Points on a hilly landscape, in no order, each with its height.
From any point a ball rolls to the lowest of the 6 points nearest to it. It stops when none of these is lower. Distance is the straight distance between rows; heights are no part of it.
ruso height 33.5: [105 152 127 124 128 133 181 122 141 129 110 154 133 170 114 166 125 109
 103  97 102 119 138 173]
tosuv height 62.2: [148 107 108 126 174 174 102 122 148 121 155 117 158  86  80  97 148 147
 106 134 124 134 171 148]
gavup height 16.2: [145 105 114 114 169 151 106 118 137 113 141 106 135  83  87  78 148 122
 110 141 125 142 157 133]
deg height 36.4: [118 119 140 170 154 209 144  97 192  85 155 117 204 121  64 153  98 156
 104 156 147 160 185 161]
lor height 19.8: [134 131 144 130 133  75 110 149 109 139 134 115  91  74 159  90 103 134
 146 144 121 133 108 105]
rivef height 32.9: [132 114 126 155 178 192 131  94 197  96 151 109 201  89  58 138 119 182
 129 144 133 140 190 165]
movo height 35.1: [100 171 162  91  93 105 137 163  81 151  88 120  76 195 222 190 135 115
 149 107 116 140  97 110]
rok height 28.2: [108 152 128 121 113 125 167 115 135 124 107 157 132 169 115 157 132 106
 109 103 108 105 137 160]
tafa height 27.0: [124 142 133 123  92 117 141  97 131 126 120 153 153 144 114 132 130 115
 108 111 118 113 133 142]
Nev height 33.9: [131 186 148 101 101  92 134 164  61 163  80 135  51 194 226 157 147 130
 163  97 120 128  85  94]
nid height 32.7: [148 133 112 111 109  73 147 134  81 161 127 129  14 167 221  78 144  99
 173 158 163 118  47  80]
Dufit height 12.7: [140  99 104 137 182 171 111 111 177 115 157 125 186  72  59 110 134 181
 129 140 126 129 177 165]
pimul height 29.5: [137 103 112 146 179 181 119 106 187 107 151 118 194  79  58 123 126 188
 132 140 126 129 181 165]
daz height 32.6: [138 186 148 102 102  91 133 162  56 162  79 140  44 194 223 148 152 132
 166  97 124 127  84  92]
fud height 66.8: [112 101 143 177 138 198 148 109 181  73 141 150 210 155  54 164  83 137
  92 144 152 179 162 167]
vife height 16.0: [132 122 141 127 142  94 107 139 121 117 124  92 103  80 131  82 110 129
 132 142 114 146 118 105]
fadul height 20.1: [115 116 123 155 114 166 142 113 150 139 134 138 199 149  92 151  97 145
  98 118 108 154 139 150]
misos height 24.3: [135 120 115 155 153 191 114 125 160 124 160 108 177 111  88 123 125 161
  96 130 116 136 166 146]
lazi height 28.0: [104  96 140 161 123 179 152 111 170 114 126 145 207 155  79 163  87 142
 105 125 122 173 140 163]
Nelek height 19.2: [115 113 122 163 118 176 136 116 156 132 141 129 199 142  89 149  98 151
  95 123 115 156 142 146]
mabe height 31.0: [124 132 142 124  94  93 129 116 139 119 109 133 126 128 145 133 140 105
 136 121 133  99 115 115]
remig height 44.3: [134 139 141 134  99 122 114  99 126 123 136 135 160 128 113 116 130 123
  97 116 120 129 128 129]
moten height 11.9: [141 116 132 123 155 133 104 120 126 107 135  91 121  88 103  76 135 119
 110 138 123 146 140 117]
zaras height 37.7: [119 140 137 121  90 106 135 104 137 117 109 143 132 141 129 137 141 103
 125 115 129  97 125 129]
tezu height 11.8: [145 101 107 107 173 148 107 116 141 116 140 108 135  76  84  71 145 118
 119 148 128 142 159 129]
kevo height 27.3: [115 150 127 122 105 123 160 109 137 127 110 160 142 161 111 152 130 109
 109 106 109 106 138 154]
gep height 4.6: [151 135  99 127 119  78 132 159  81 162 120 145  52 154 197 122 144 104
 165 129 157 103  77  87]
rerob height 48.2: [140  73  92 131 170 150 106 106 158 110 175 137 204  46  29  77 110 180
 135 161 140 131 155 164]
totu height 27.9: [156 135 109 119 116  79 142 137  78 163 136 138  27 151 212  87 138  94
 169 155 166 111  65  86]
ped height 10.5: [142 135 105 125 118  83 132 165  83 159 109 140  57 159 188 137 145 109
 166 119 151 102  85  85]
fer height 46.2: [150 110 115 124 167 168 101 120 140 119 151 110 146  89  84  90 147 134
 102 134 123 134 163 141]
nuka height 26.6: [115 146 126 127 103 124 157 104 135 131 114 161 151 156 109 146 127 115
 108 107 108 112 139 153]
soli height 31.9: [105 150 135 114 106 122 157 120 131 114 104 149 115 168 126 156 140  98
 119 113 118  92 129 147]
lebi height 59.8: [136 136 146 133 101 115 109 103 126 116 138 122 151 117 116 110 134 122
 102 115 121 131 126 124]
Mota height 28.6: [ 83 154 174  93  98 118 137 155  98 120 102 131  81 197 187 193 135 108
 120 118 120 127 103 133]
muri height 52.6: [142 131 144 134 123 133 103 111 120 113 144 106 146 109 108  98 132 125
  92 121 119 139 132 124]
Gezi height 26.1: [122 142 125 129  98 126 147 101 132 131 122 157 165 152 106 140 122 121
 105 106 110 119 138 149]
kofa height 47.9: [142 132 141 122 132  78 117 148  90 160 142 133  69  77 177  89  99 131
 157 152 126 124 108 107]
bifu height 30.4: [152  99 105 113 176 162 104 116 146 120 150 120 148  78  78  80 149 131
 113 141 130 134 166 142]
lifaz height 46.7: [140  79  96 143 180 153 111 100 171  99 165 130 211  56  26  92 115 195
 141 149 132 133 161 171]
Samup height 60.0: [141 129 150 131 117 121 104 109 121 114 140 106 143 107 113  99 133 122
  99 119 123 137 126 120]
gaket height 18.2: [103 143 141 112 103 119 148 127 129 113 102 137 101 165 136 161 148  95
 132 119 124  88 121 132]
sofif height 38.4: [119 139 115 117 116  99 128 167  91 152  93 123  68 169 182 163 149 115
 169 110 135 101  93  89]
Tobi height 37.1: [141  85 102 137 181 163 111 105 176 106 160 132 202  62  40 103 123 190
 140 147 128 131 171 169]
vemaf height 20.4: [132 118 128 125 153 110 110 131 123 109 123  84 105  81 112  72 119 126
 127 144 115 148 126 106]
gir height 30.0: [132 139 137 130  91 117 128  98 129 123 128 142 157 133 115 125 130 117
 103 112 119 121 130 133]
Zanor height 20.9: [113 111 127 162 121 186 139 115 162 123 145 124 204 143  87 150  96 152
  96 129 119 159 144 148]
duku height 34.4: [115 114 138 173 143 205 140 109 188  93 153 115 204 130  74 151  95 154
 102 153 139 161 170 155]
mol height 42.4: [109 101 141 171 132 199 147 111 182  95 143 132 208 146  71 158  87 146
  99 146 138 172 152 158]
Naz height 21.2: [147  86  98 100 174 148 103 107 149 124 153 130 157  62  65  71 142 131
 131 153 137 137 165 139]
musu height 58.1: [103 112 132 143 127 154 173 114 157 142 105 159 187 157  97 172 102 128
 110 102 106 157 139 178]
resal height 37.2: [115 182 159  97  91  98 140 162  75 159  82 124  68 196 230 182 136 116
 157 102 118 139  94 107]
Besi height 24.8: [105 156 129 120 115 128 169 119 132 123 109 156 124 172 117 160 134 103
 109 109 109 104 136 160]
zigi height 41.9: [147 134 137 121 128  78 120 143  89 166 146 139  65  80 188  92 103 123
 162 148 132 119 106 107]
mel height 26.8: [117 133 121 137 105 137 153 105 138 141 123 155 179 153 102 144 112 129
 103 106 104 132 139 155]
Luk height 39.6: [122 123 144 170 159 209 149  91 191  74 158 127 207 120  54 158  94 150
 104 157 154 165 194 169]
Rofe height 37.0: [102 174 169  95  80  98 140 161  89 149  86 129  79 205 237 195 131 103
 139 110 120 147 100 125]
Fudu height 15.9: [ 98 157 139 115 122 130 172 133 129 112 113 149 107 183 124 169 135 104
 103 106 109 105 129 161]
Meva height 53.8: [123 119 137 178 155 204 150 100 183  60 157 151 215 137  41 166  84 135
  88 150 170 182 193 175]
febuf height 16.8: [124 122 119 156 118 170 127 115 145 135 148 126 192 135  95 138 105 151
  90 120 109 148 144 142]
kuri height 46.6: [151 104 109 121 173 168 102 121 145 121 151 115 150  83  80  90 150 135
 109 137 125 134 168 144]
zoto height 45.4: [147  99 103 123 180 170 107 119 159 121 158 127 164  78  70  97 146 157
 118 139 126 128 174 157]
mefu height 38.5: [145  80  94 119 175 155 106 110 164 116 165 143 189  58  44  88 128 172
 137 151 131 129 162 165]
kates height 22.6: [107 106 134 163 121 184 143 113 166 119 136 132 204 147  85 154  91 149
  99 132 121 166 143 151]
Zera height 12.9: [148 138 107 119 119  83 131 159  69 159 105 145  41 174 194 124 152 112
 170 123 152 110  71  82]
Giki height 46.8: [110 137 126 112 112 104 130 164  95 146  92 119  72 171 178 169 147 115
 163 112 130 101  95  91]
Bim height 26.7: [126 152 124 109 117  96 127 168  69 158  89 131  57 179 190 157 150 125
 167 107 132 112  85  85]
luva height 13.4: [140 111 121 114 166 132 105 123 131 110 129  88 116  80  96  69 136 116
 119 145 122 147 145 114]
fafar height 30.1: [149  85  96 107 177 158 104 115 157 123 161 136 170  66  62  83 143 150
 129 148 133 130 170 153]
bop height 19.5: [145  88  95  96 172 146 107 105 148 124 149 121 150  60  70  67 137 124
 132 158 136 142 163 132]
keduk height 23.0: [133 154 123 110 113  93 127 164  67 159  89 135  48 186 195 148 153 128
 166 105 134 114  80  84]
kud height 11.6: [155 133 105 126 119  75 134 154  87 163 134 145  53 132 199 108 135 100
 164 141 159 107  84  93]
Femi height 13.8: [ 83 158 160 103 111 127 152 145 114 106 114 137  84 195 155 186 138 108
 103 114 113 112 112 148]
Rezad height 19.6: [137 102 107 105 170 135 113 115 139 111 131  99 123  74  89  64 135 113
 129 156 127 143 154 115]
vom height 25.4: [158 136 115 115 118  79 148 131  80 168 141 134  30 136 221  82 131  93
 170 162 164 112  70  89]
Kap height 5.8: [ 88 163 177  93  88 107 137 157  98 128  97 136  83 204 216 198 132 105
 122 113 122 141 101 134]
fif height 9.1: [132 131 146 133 109  75 115 132 130 127 125 113 118  93 156 115 122 119
 141 127 132 124 107 107]
pupop height 18.7: [155 134 106 122 119  78 135 146  78 165 134 145  41 146 204 102 140  96
 166 143 163 108  73  87]
fod height 17.4: [153 134 116 131 122  73 127 156  96 165 140 144  68 109 197 112 121 105
 159 141 149 109  94  98]
bip height 27.2: [114 138 124 132 111 134 163 108 140 144 115 162 167 159 103 151 116 122
 104 100 104 130 141 162]
pum height 17.6: [147  91 102 102 174 153 108 113 147 121 146 120 145  70  75  72 147 124
 124 149 131 140 166 136]
Fosap height 6.2: [134 131 141 134 115  69 114 145 124 135 131 118 105  85 164 109 117 123
 146 133 132 123 106 105]
mul height 37.9: [144  73  92 113 165 149 102 107 156 119 176 140 190  48  39  73 117 163
 135 164 138 133 154 156]
nosa height 43.9: [113 143 138 116  97 109 144 113 136 115 105 146 123 151 128 147 142  99
 130 116 123  91 125 133]
dap height 13.1: [115 114 143 174 146 208 146 104 187  81 154 122 206 134  65 156  91 147
 100 153 147 166 172 161]
vin height 20.3: [137 120 119 153 137 180 112 123 145 127 157 112 177 116  92 122 122 155
  88 125 113 140 156 140]
nal height 21.4: [138 109 118 115 161 120 112 128 129 110 123  90 110  78 102  67 123 118
 132 150 120 145 139 106]
Sugon height 7.4: [126 129 141 132  96  79 123 126 135 126 115 123 123 110 156 130 136 109
 145 122 136 107 110 110]
nek height 23.4: [157 136 117 120 121  77 137 139  83 168 145 143  48 116 211  95 127  96
 167 153 160 109  86  97]
rep height 49.9: [123 129 114 128 112  91 131 159 108 145 101 125  81 152 174 156 145 107
 164 116 139  93  96  91]
momit height 40.5: [131 134 150 131 100  93 114 110 130 114 128 117 139 108 135 112 132 117
 119 119 131 124 114 115]
lanez height 18.6: [145 132 115 132 117  71 128 159 109 159 131 138  83 108 189 123 125 110
 163 134 147 105  97  98]
raf height 33.2: [ 97 137 137 108 109 111 135 158 105 133  91 117  78 174 170 178 146 110
 157 117 127  99 104 102]
vob height 10.4: [126 129 131 127 100  82 129 137 137 133 108 126 111 123 162 142 139 105
 155 120 138  96 107 103]
Ven height 18.5: [127 122 118 156 131 184 120 120 152 129 156 114 186 124  91 133 110 157
  90 125 115 143 152 141]
fakuz height 14.5: [138 132 134 135 120  70 117 152 115 149 135 126  93  85 177 109 113 125
 153 138 134 122 104 106]
zedu height 35.4: [128 137 146 127  91  98 121 103 133 116 122 133 144 124 129 122 134 114
 120 116 128 112 121 121]
gizo height 7.1: [ 86 152 165  94  99 117 134 155  95 130  96 119  78 194 192 192 137 110
 138 116 119 128 102 120]
Tetog height 48.7: [145 115 113 139 163 179 104 123 149 123 159 112 161  95  86 105 139 148
  98 129 122 133 168 146]
Vedem height 41.0: [107 150 136 106 110 106 128 164  83 149  85 117  68 179 187 174 146 120
 161 109 124 111  94  91]
Ziza height 22.0: [145  82  93  97 169 146 104 104 153 126 160 134 164  54  60  69 136 134
 135 159 137 140 163 140]
Vogig height 25.6: [130 114 124 119 159 110 113 139 126 111 121  89  96  76 109  65 112 124
 134 152 112 144 131 103]
Vupam height 41.5: [136 126 141 125 137  82 110 153  94 150 137 124  76  71 162  85  95 136
 152 154 118 129 108 103]
sevo height 27.8: [154 137 113 113 115  78 147 131  82 163 136 129  23 151 220  80 137  94
 173 164 164 114  59  84]
guk height 43.7: [147 104 105 134 177 179 107 124 164 122 158 123 170  79  72 106 142 163
 116 137 126 128 175 158]
furit height 51.2: [139 137 135 137 103 133 114 105 123 124 142 131 163 123 106 115 127 128
  94 114 116 134 131 127]
vep height 47.7: [109 115 129 146 116 155 158 108 151 143 118 151 196 153  94 154  99 139
 107 109 105 156 139 159]
riz height 13.3: [ 82 159 175  95  95 113 137 155 101 119 104 136  84 200 198 197 134 108
 114 115 121 136 102 137]
para height 45.8: [144  76  92 120 172 149 104 108 158 117 171 144 195  51  35  81 121 172
 135 156 137 132 157 163]
rorab height 39.1: [149 141 121 112 113  79 134 147  60 156 102 145  20 185 207 101 156 115
 172 129 157 119  53  81]
lorub height 11.7: [144 132 105 132 118  77 129 164  97 161 125 143  66 137 193 127 138 103
 164 129 154 100  88  89]
Ravun height 24.4: [145  78  92  99 167 148 104 104 152 125 165 139 172  51  52  71 129 140
 136 162 139 138 159 144]
Dube height 69.6: [115 108 142 178 144 201 148 109 181  66 147 154 213 152  49 163  82 136
  90 145 159 180 169 171]
lumib height 18.4: [127 127 121 152 114 164 123 114 138 133 149 125 184 132  96 129 110 145
  86 120 113 143 140 141]
laf height 28.9: [144 106 106 135 180 176 111 119 174 117 154 123 179  76  67 110 138 174
 121 139 125 129 177 161]
tiv height 42.5: [143 113 110 142 170 183 110 124 162 119 157 114 171  92  79 113 138 163
 106 132 121 131 174 151]
pumu height 26.4: [ 80 158 175  95 102 121 139 151 104 113 107 135  81 200 178 192 136 109
 114 118 120 128 105 140]
lubo height 5.2: [138 130 126 145 122 161 109 114 128 127 153 117 168 124  99 116 123 143
  82 117 116 138 145 134]
geso height 13.7: [131 130 150 132 126  85 108 131 123 119 128  99 114  84 140  97 116 126
 131 134 123 139 113 109]
Kif height 31.8: [145  86 100 128 180 163 107 112 167 115 158 135 187  64  51  99 133 181
 134 145 129 129 173 167]
Rus height 6.4: [ 94 142 147 105 107 122 145 139 120 113  97 129  89 175 147 172 145  98
 136 121 121  91 115 124]
bara height 19.9: [154 136 104 120 117  80 136 152  72 161 120 145  38 162 199 107 148 101
 167 135 162 110  66  84]
logik height 26.9: [103 100 137 159 122 177 148 112 165 124 130 142 206 153  85 158  89 145
 102 125 118 170 139 158]
val height 25.7: [ 93 164 176  93  81 102 140 158  96 140  95 134  84 205 230 196 133  99
 129 111 124 148 100 133]
kek height 10.2: [135 131 130 135 109  67 122 146 126 141 124 127 105 103 175 126 127 115
 154 128 136 108 101 104]
Sitil height 28.4: [143 168 140 106 108  89 132 162  55 161  82 144  35 193 213 128 158 129
 169 101 136 120  72  87]
pes height 48.6: [138 129 151 131 119 110 104 113 124 113 135 102 134 102 121  97 131 122
 106 124 124 140 120 115]
rop height 30.8: [152 137 129 123 125  74 123 151  91 167 146 142  67  88 195  99 112 114
 162 148 141 116 101 107]
Fesa height 10.7: [130 130 138 132 104  72 122 136 135 132 121 123 114 103 166 128 132 113
 150 124 137 113 105 104]
ravut height 36.5: [124 192 157 101  84  91 144 165  76 162  81 130  68 204 246 178 134 111
 155 100 118 144  97 110]
zut height 25.2: [139 124 117 150 149 181 108 123 141 127 156 111 167 107  91 113 130 153
  91 124 119 137 160 142]
zuzul height 32.2: [106 106 130 155 118 167 149 113 160 132 127 144 201 151  89 159  92 142
 102 121 113 165 138 158]
Rabiv height 38.3: [ 84 151 166  97 105 121 137 150 104 117 100 125  79 191 173 188 140 108
 128 118 116 115 104 126]
Toko height 33.8: [124 123 144 168 164 209 145  85 193  76 157 118 207 108  55 153 101 161
 112 155 150 157 196 168]
bodep height 30.5: [133 138 128 138 100 132 122 100 127 132 135 142 169 138 108 124 122 130
  93 110 114 132 134 137]
pir height 6.1: [ 97 152 153  98 106 112 134 160  88 140  89 118  72 189 190 186 139 117
 152 111 118 122  97 101]
Fon height 28.1: [121 118 132 169 152 206 137 108 190 101 156 106 201 118  75 148 105 164
 106 147 134 151 175 154]
bedig height 16.1: [137 117 132 122 154 122 107 126 123 106 128  87 114  85 106  74 130 120
 118 143 117 149 134 110]
mebok height 12.1: [ 89 151 153 106 114 129 154 138 119 106 106 138  87 185 141 176 139  99
 113 115 114 100 118 145]
Lak height 27.1: [116 147 123 127 111 130 168 107 138 137 113 162 154 162 108 155 121 114
 109 104 104 120 142 161]
nubop height 31.7: [146  82  96 115 175 157 102 108 161 121 166 141 180  59  51  85 135 164
 133 151 133 129 166 158]
baril height 16.4: [148 113 127 125 156 153 103 118 130 111 144 100 136  94  96  87 142 125
  97 133 122 142 150 128]
Peve height 21.9: [135 123 146 127 138 110 106 127 123 109 129  89 117  88 118  84 127 124
 115 134 118 148 125 111]
git height 18.3: [131 127 118 157 126 174 118 118 143 132 155 120 181 131  94 129 116 153
  85 120 112 143 148 137]
mumu height 18.8: [138 147 117 117 117  90 130 165  67 160  94 139  48 180 189 139 151 119
 168 111 141 110  76  82]
nuso height 17.5: [146  95  97  97 172 141 112 109 147 121 143 116 140  66  77  63 139 119
 132 156 133 142 164 124]
zagu height 20.0: [143 134 125 135 119  70 122 155 110 157 137 135  86  91 185 113 117 117
 157 139 140 115 101 103]
lol height 32.8: [105 139 138 117 100 110 145 120 133 115 103 141 111 158 135 155 146  95
 133 119 123  86 125 131]
zusam height 43.8: [141 132 135 138 119 145 102 112 123 122 147 114 159 117 105 106 129 132
  87 116 118 138 137 129]
kono height 20.2: [156 136 109 119 118  77 139 141  82 166 141 143  39 134 212  92 134  94
 168 154 163 111  76  90]
lapor height 25.9: [129 134 106 125 117  87 130 165  96 155 105 129  70 155 184 151 145 109
 165 116 146 100  92  85]
Kivil height 16.6: [133 141 109 120 118  91 127 167  77 159  97 135  56 172 188 149 151 118
 168 112 140 106  82  84]
sinet height 42.3: [108 126 126 135 127 144 178 113 147 143 108 162 173 160 101 166 112 122
 109  97 103 142 140 173]
fet height 7.2: [116 130 130 126 100  92 132 138 134 129 102 127 105 136 158 153 145 102
 155 122 137  89 108 105]
fum height 16.9: [ 89 145 158 101 106 123 141 145 109 112  99 126  83 183 158 180 143 104
 132 119 120 104 109 123]
san height 24.1: [142 156 126 110 113  87 132 160  58 160  89 145  35 188 204 128 157 126
 169 107 140 118  69  84]
vuf height 21.1: [128 120 118 162 146 195 121 122 170 120 156 108 186 115  88 135 115 165
  96 134 119 141 165 146]
Kinep height 37.4: [123 176 146 102 106  97 132 165  64 160  82 128  56 193 217 165 144 131
 163  97 121 129  91  95]
kor height 40.9: [117 161 136 103 110 102 130 167  69 158  84 123  60 186 199 167 146 127
 164 105 124 121  92  91]
delo height 44.5: [150  97 103 117 176 166 104 119 151 121 153 122 157  77  75  88 149 142
 115 140 126 134 170 151]
fudav height 25.0: [129 134 146 130  93  88 119 110 136 118 121 127 136 117 140 122 135 111
 132 121 131 113 114 116]
kopul height 30.7: [124 117 133 166 163 205 134 102 195  96 155 106 199 105  69 144 109 170
 114 148 136 148 183 159]
Novil height 41.3: [142  84 102 144 183 159 116  97 176 101 160 128 207  63  31 103 119 195
 141 145 128 131 169 169]
Bipam height 28.7: [135 168 136 108 111  92 131 165  56 160  85 139  45 191 207 147 154 131
 166 102 130 119  80  86]
subu height 44.8: [143  69  92 120 159 151 100 106 154 117 183 136 198  39  28  68 106 168
 134 169 142 133 150 158]
kab height 12.4: [135 129 152 131 120  91 105 126 127 114 129 100 122  89 136  98 122 125
 127 128 124 139 113 109]
Nit height 70.8: [141 132 145 135 109 126 106 106 121 118 143 114 152 115 112 104 130 127
  94 116 122 138 128 123]
bobe height 21.0: [128 119 132 126 151  98 110 147 114 125 124  99  87  77 130  71 101 136
 142 153 109 139 120 101]
Zozel height 11.5: [120 124 124 150 110 159 137 109 142 139 139 139 191 146  97 142 103 146
  94 114 107 146 139 146]
manu height 7.6: [146  88  98 121 180 162 104 113 163 120 158 137 178  65  60  94 138 169
 127 144 128 127 173 160]
gof height 24.9: [114 112 132 171 138 201 137 114 181 107 151 112 201 130  82 151  98 158
 101 144 129 158 162 150]
soful height 20.8: [145 149 120 113 116  85 130 159  62 161  96 144  31 184 198 121 159 121
 169 116 149 115  66  83]
futi height 29.8: [124 144 136 123  91 109 139 101 135 120 114 149 143 143 121 133 137 109
 116 115 123 102 128 134]
leti height 19.7: [118 115 123 168 130 187 130 120 163 123 153 114 194 130  90 144 102 160
  95 132 120 153 152 143]
geb height 32.5: [126 118 141 163 174 202 141  81 193  81 154 116 206  97  51 147 108 171
 123 150 143 151 198 169]
paza height 14.8: [134 130 123 134 106  73 124 151 130 143 119 126 100 112 177 139 132 109
 160 123 144 101 102 100]
kop height 37.6: [ 89 148 157  98 105 119 134 157  96 130  93 118  78 185 180 188 143 112
 145 114 120 112 103 110]
gid height 18.9: [156 137 118 123 122  74 133 146  87 169 144 146  57 111 206 101 123 101
 163 148 157 111  91  97]
Tere height 34.0: [108 145 126 128 129 138 183 117 143 138 109 159 149 166 110 167 121 110
 106  94 100 128 139 174]
lugu height 59.6: [113 181 161 103  70  90 150 162  93 155  82 131  78 211 252 196 130  85
 143 103 122 149  96 132]
Zosug height 11.4: [133 130 147 133 130  79 110 145 116 130 132 107 101  80 151  94 108 133
 138 138 121 134 108 104]
mokub height 11.3: [151 133 102 132 118  76 130 158  91 162 132 144  62 130 195 118 134 104
 166 136 156 103  90  93]
Seg height 34.5: [132 108 126 154 180 187 128  85 190  91 149 110 205  82  50 135 116 189
 135 144 132 140 189 169]
vudep height 30.2: [136 114 115 152 169 191 120 118 181 116 156 110 183  95  76 126 126 177
 113 138 122 135 179 157]
nosaf height 38.2: [123 139 140 123  87 102 132 107 136 118 113 139 135 136 131 135 138 103
 126 118 127  99 123 125]
tibil height 31.6: [145 126 136 134 137 145 100 114 121 112 146 102 141 102 102  93 138 126
  94 124 122 141 140 125]
bepi height 17.9: [129 125 140 128 141  89 110 151 112 130 127 104  87  72 144  82  98 136
 145 148 112 138 115 102]
zite height 30.9: [113 130 121 138 113 140 159 108 143 144 115 157 182 156  97 155 110 128
 105 103 103 142 139 165]
Vade height 20.5: [126 131 122 144 102 145 130 106 133 138 139 141 181 142  98 135 113 138
  92 112 108 138 136 140]
numib height 34.6: [131 191 152 101  94  93 139 163  65 163  81 132  56 197 231 164 141 125
 161  99 120 134  90  98]
Ruka height 16.3: [137 129 115 134 112  70 124 156 120 152 124 135  92 111 182 130 130 108
 166 128 146 103  99  98]
veg height 8.0: [109 132 138 120  99 103 139 129 135 118  99 129 106 152 146 156 146  98
 143 121 129  85 117 118]
funen height 21.3: [131 131 126 145 109 154 118 109 130 133 147 130 178 132 100 125 116 141
  87 114 113 141 140 137]
reles height 17.7: [ 94 137 144 108 106 119 140 149 113 121  92 122  85 173 159 178 146 103
 147 119 125  96 107 112]
Bok height 41.1: [134 138 145 132  96 108 118 101 128 118 129 129 151 125 122 116 134 117
 107 115 126 122 125 124]
zomul height 32.3: [145 124 127 139 142 162 101 119 126 120 154 109 153 107  98 101 138 136
  87 123 121 141 150 133]
Rimo height 7.3: [145 112 121 119 161 142 103 120 128 111 140  93 127  87  97  76 141 119
 111 138 124 147 149 125]
Nekob height 26.2: [124 144 119 114 117  98 128 166  81 157  92 125  60 174 184 159 148 118
 168 111 136 106  88  85]
fevu height 11.2: [139 125 145 129 136 123 102 115 121 109 138  93 132  96 111  87 133 123
 106 130 122 146 130 117]
poro height 26.3: [104 156 129 120 129 132 180 126 135 121 110 154 122 177 118 168 130 106
 102  99 105 113 134 170]
Toz height 19.3: [102 135 135 114 103 109 139 142 123 121  95 124  93 160 155 167 149 100
 150 121 128  87 111 111]
tatu height 43.2: [148 119 116 136 155 175 102 124 141 121 157 110 156 101  89 100 141 144
  90 126 121 137 162 142]
ladeb height 39.7: [120 129 119 129 104  86 130 149 125 137 105 125  97 136 171 152 143 105
 162 120 141  92 101  99]
laki height 13.5: [ 92 160 145 111 121 131 167 135 121 106 112 147  98 187 133 174 134 102
 101 108 112 106 124 157]
mir height 27.7: [138  97 107 137 184 168 114 105 180 108 156 127 197  70  49 115 129 187
 135 141 123 129 178 167]
padaf height 31.5: [136 129 152 133 124 105 105 117 124 109 131  95 130  95 124  93 124 123
 115 129 122 143 121 114]
pep height 67.6: [116 115 140 178 145 206 153 104 184  66 150 147 212 143  50 162  86 137
  93 151 163 178 178 171]
dipi height 30.6: [133 129 109 132 112  79 127 164 109 152 114 131  80 134 181 144 139 106
 166 121 147  98  95  92]
dukoz height 22.9: [124 116 124 165 148 201 128 118 177 116 155 106 193 118  85 141 109 166
 101 137 122 147 166 149]
gomuf height 39.5: [110 131 127 119 106  99 132 152 119 134  92 121  88 155 166 164 147 104
 159 119 134  91 103  99]
Modub height 25.3: [125 139 126 134  97 129 138 101 135 134 128 150 173 144 106 135 119 127
  98 109 110 126 136 145]
beg height 35.2: [130 128 112 132 110  81 129 156 118 149 112 128  87 134 178 146 140 106
 164 121 144  96  98  94]

For each start below, name the point where the ball stops.
Lak => Zozel
mul => Rimo
Tere => Rus
subu => Rimo
futi => Zozel
lebi => Zozel
resal => gep
remig => Zozel
kevo => Rus
rok => Rus

Call two points neighbours if one is among the 6 nearest of the other. Go from one point of each pair to the other, from neighbour to neighbour, staying as low as possible. Name the highest point that can't be avoided.
lubo and manu => fafar
Rus and pir => pumu
Rimo and Sugon => vemaf
gep and fet => lanez
Zozel and pir => kevo
fet and Sugon => vob
Kap and pir => gizo
Sugon and Fosap => fif
Zozel and lubo => git
fevu and Rimo => moten

Two balls start at each pair of points below. Name the first point that both come to, or write never.
Kinep and Giki => Kivil
zaras and nuka => Modub
numib and kor => keduk
